Points on a hilly landscape, in no order, each with its height.
From any point a ball rolls to the lowest of the 4 points nearest to it. It stops when none of these is lower. Distance is the straight distance between rows; heights are no part of it.
Z677 h=348: [146 138 180 145 167 117 159 152  90 141 133]
Z483 h=221: [154  76 161 152 156 141  89 197 123  88 113]
Z116 h=357: [102 131  89 103 116 139 129  93 148 130 127]
Z496 h=610: [104 157  78 109 100  92 129  54 156 174 139]
Z464 h=242: [163  96 167 158 151 131 113 189 111 106 125]
Z408 h=497: [152 140 157 120 147 129 149 105 107 149 132]
Z993 h=560: [164 132 143 102 103 143 143 116 118 145 131]
Z981 h=565: [181 144 170 126 128 123 149 131  98 143 129]
Z878 h=96: [113 128 162 163 196 105 154 198 107 141 124]
Z755 h=226: [174  73 157 161 128 127  79 211 132  72 112]
Z614 h=434: [137 148 122 126 139  96 152  52 119 162 146]
Z484 h=230: [ 45 146  92  87  91 148  95 130 151 116 130]
Z934 h=304: [185 114 146 131  77 149 129 161 130  93 113]
Z315 h=485: [123 135 105  94 116 118 141  79 134 158 132]
Z777 h=166: [119 115 113 142 163 140 134  88 130 126 134]
Z546 h=719: [143 164 116  67  66 116 131 112 150 168 135]
Z88 h=574: [101 152  89  92  99 105 128  73 144 165 138]
Z240 h=79: [ 91 115 100  92 104 176 114 132 161 109 123]
Z956 h=268: [ 95  85 155 185 213 121 115 176 123 119 122]
Z241 h=233: [ 90 133  96  80  96 157 122 124 145 135 132]
Z771 h=370: [191 126 168 187  77  94 140 166  97  93 104]
Z519 h=585: [121 152 102  83  85 115 131  83 140 174 144]
Z153 h=220: [139 121 170 157 171 111 139 194  93 133 128]
Z424 h=197: [116  98 159 168 203 116 132 186 110 127 122]
Z466 h=439: [193 140 165 132  63 124 143 138 121 121 115]
Z436 h=303: [191 115 164 159 108 119 125 178 111 101 112]
Z752 h=447: [171 134 182 158 138 108 152 179  96 122 124]
Z845 h=312: [ 51 152  97  75  73 143  98 130 150 130 130]
Z245 h=419: [123 151 103 137 156 103 145  54 129 144 137]
Z543 h=391: [160 136 138  90  76 154 130 132 129 125 125]
Z560 h=274: [144 105 150 135 166 147 129 136 112 112 125]
Z883 h=400: [160 153 184 147 151 105 163 167  88 147 129]
Z826 h=584: [ 91 169  53 130 120 104 116  71 165 129 129]
Z941 h=112: [ 83 122  73 130 128 157 116  92 159 101 125]
Z818 h=331: [171 121 177 159 133 120 129 187  96 106 120]
Z957 h=369: [ 60 153  71  98  92 136 109 105 156 124 131]
Z569 h=299: [130 112 163 152 171 132 139 157 101 120 134]
Z482 h=229: [152  74 138 127 122 165  98 179 139  94 113]
Z132 h=295: [114  98 119 156 172 146 133 100 127 108 131]
Z634 h=877: [105 177 121  65  33 100 109 136 145 177 148]
Z404 h=564: [ 80 158  80  86  78 114 113 100 148 158 137]
Z175 h=366: [127 132 145 152 179 121 152 106 106 138 139]
Z145 h=365: [121 140 105 126 139 118 143  61 130 140 132]
Z880 h=178: [133  85 146 150 171 153 118 156 118 110 129]
Z909 h=236: [110 115 100 111 132 165 125 100 146 119 120]
Z91 h=507: [115 151  76 159 149 118 122  65 157 110 126]
Z357 h=347: [102 106 130 193 211 136 126 127 133 109 132]
Z288 h=258: [149  98 129 107 114 176 123 140 131 107 122]
Z174 h=628: [ 88 157  64 107 103 101 120  75 160 151 141]

For each start below, name the point where the ball stops.
Z288 -> Z880
Z315 -> Z240
Z174 -> Z240
Z755 -> Z880
Z634 -> Z240
Z614 -> Z777
Z752 -> Z878
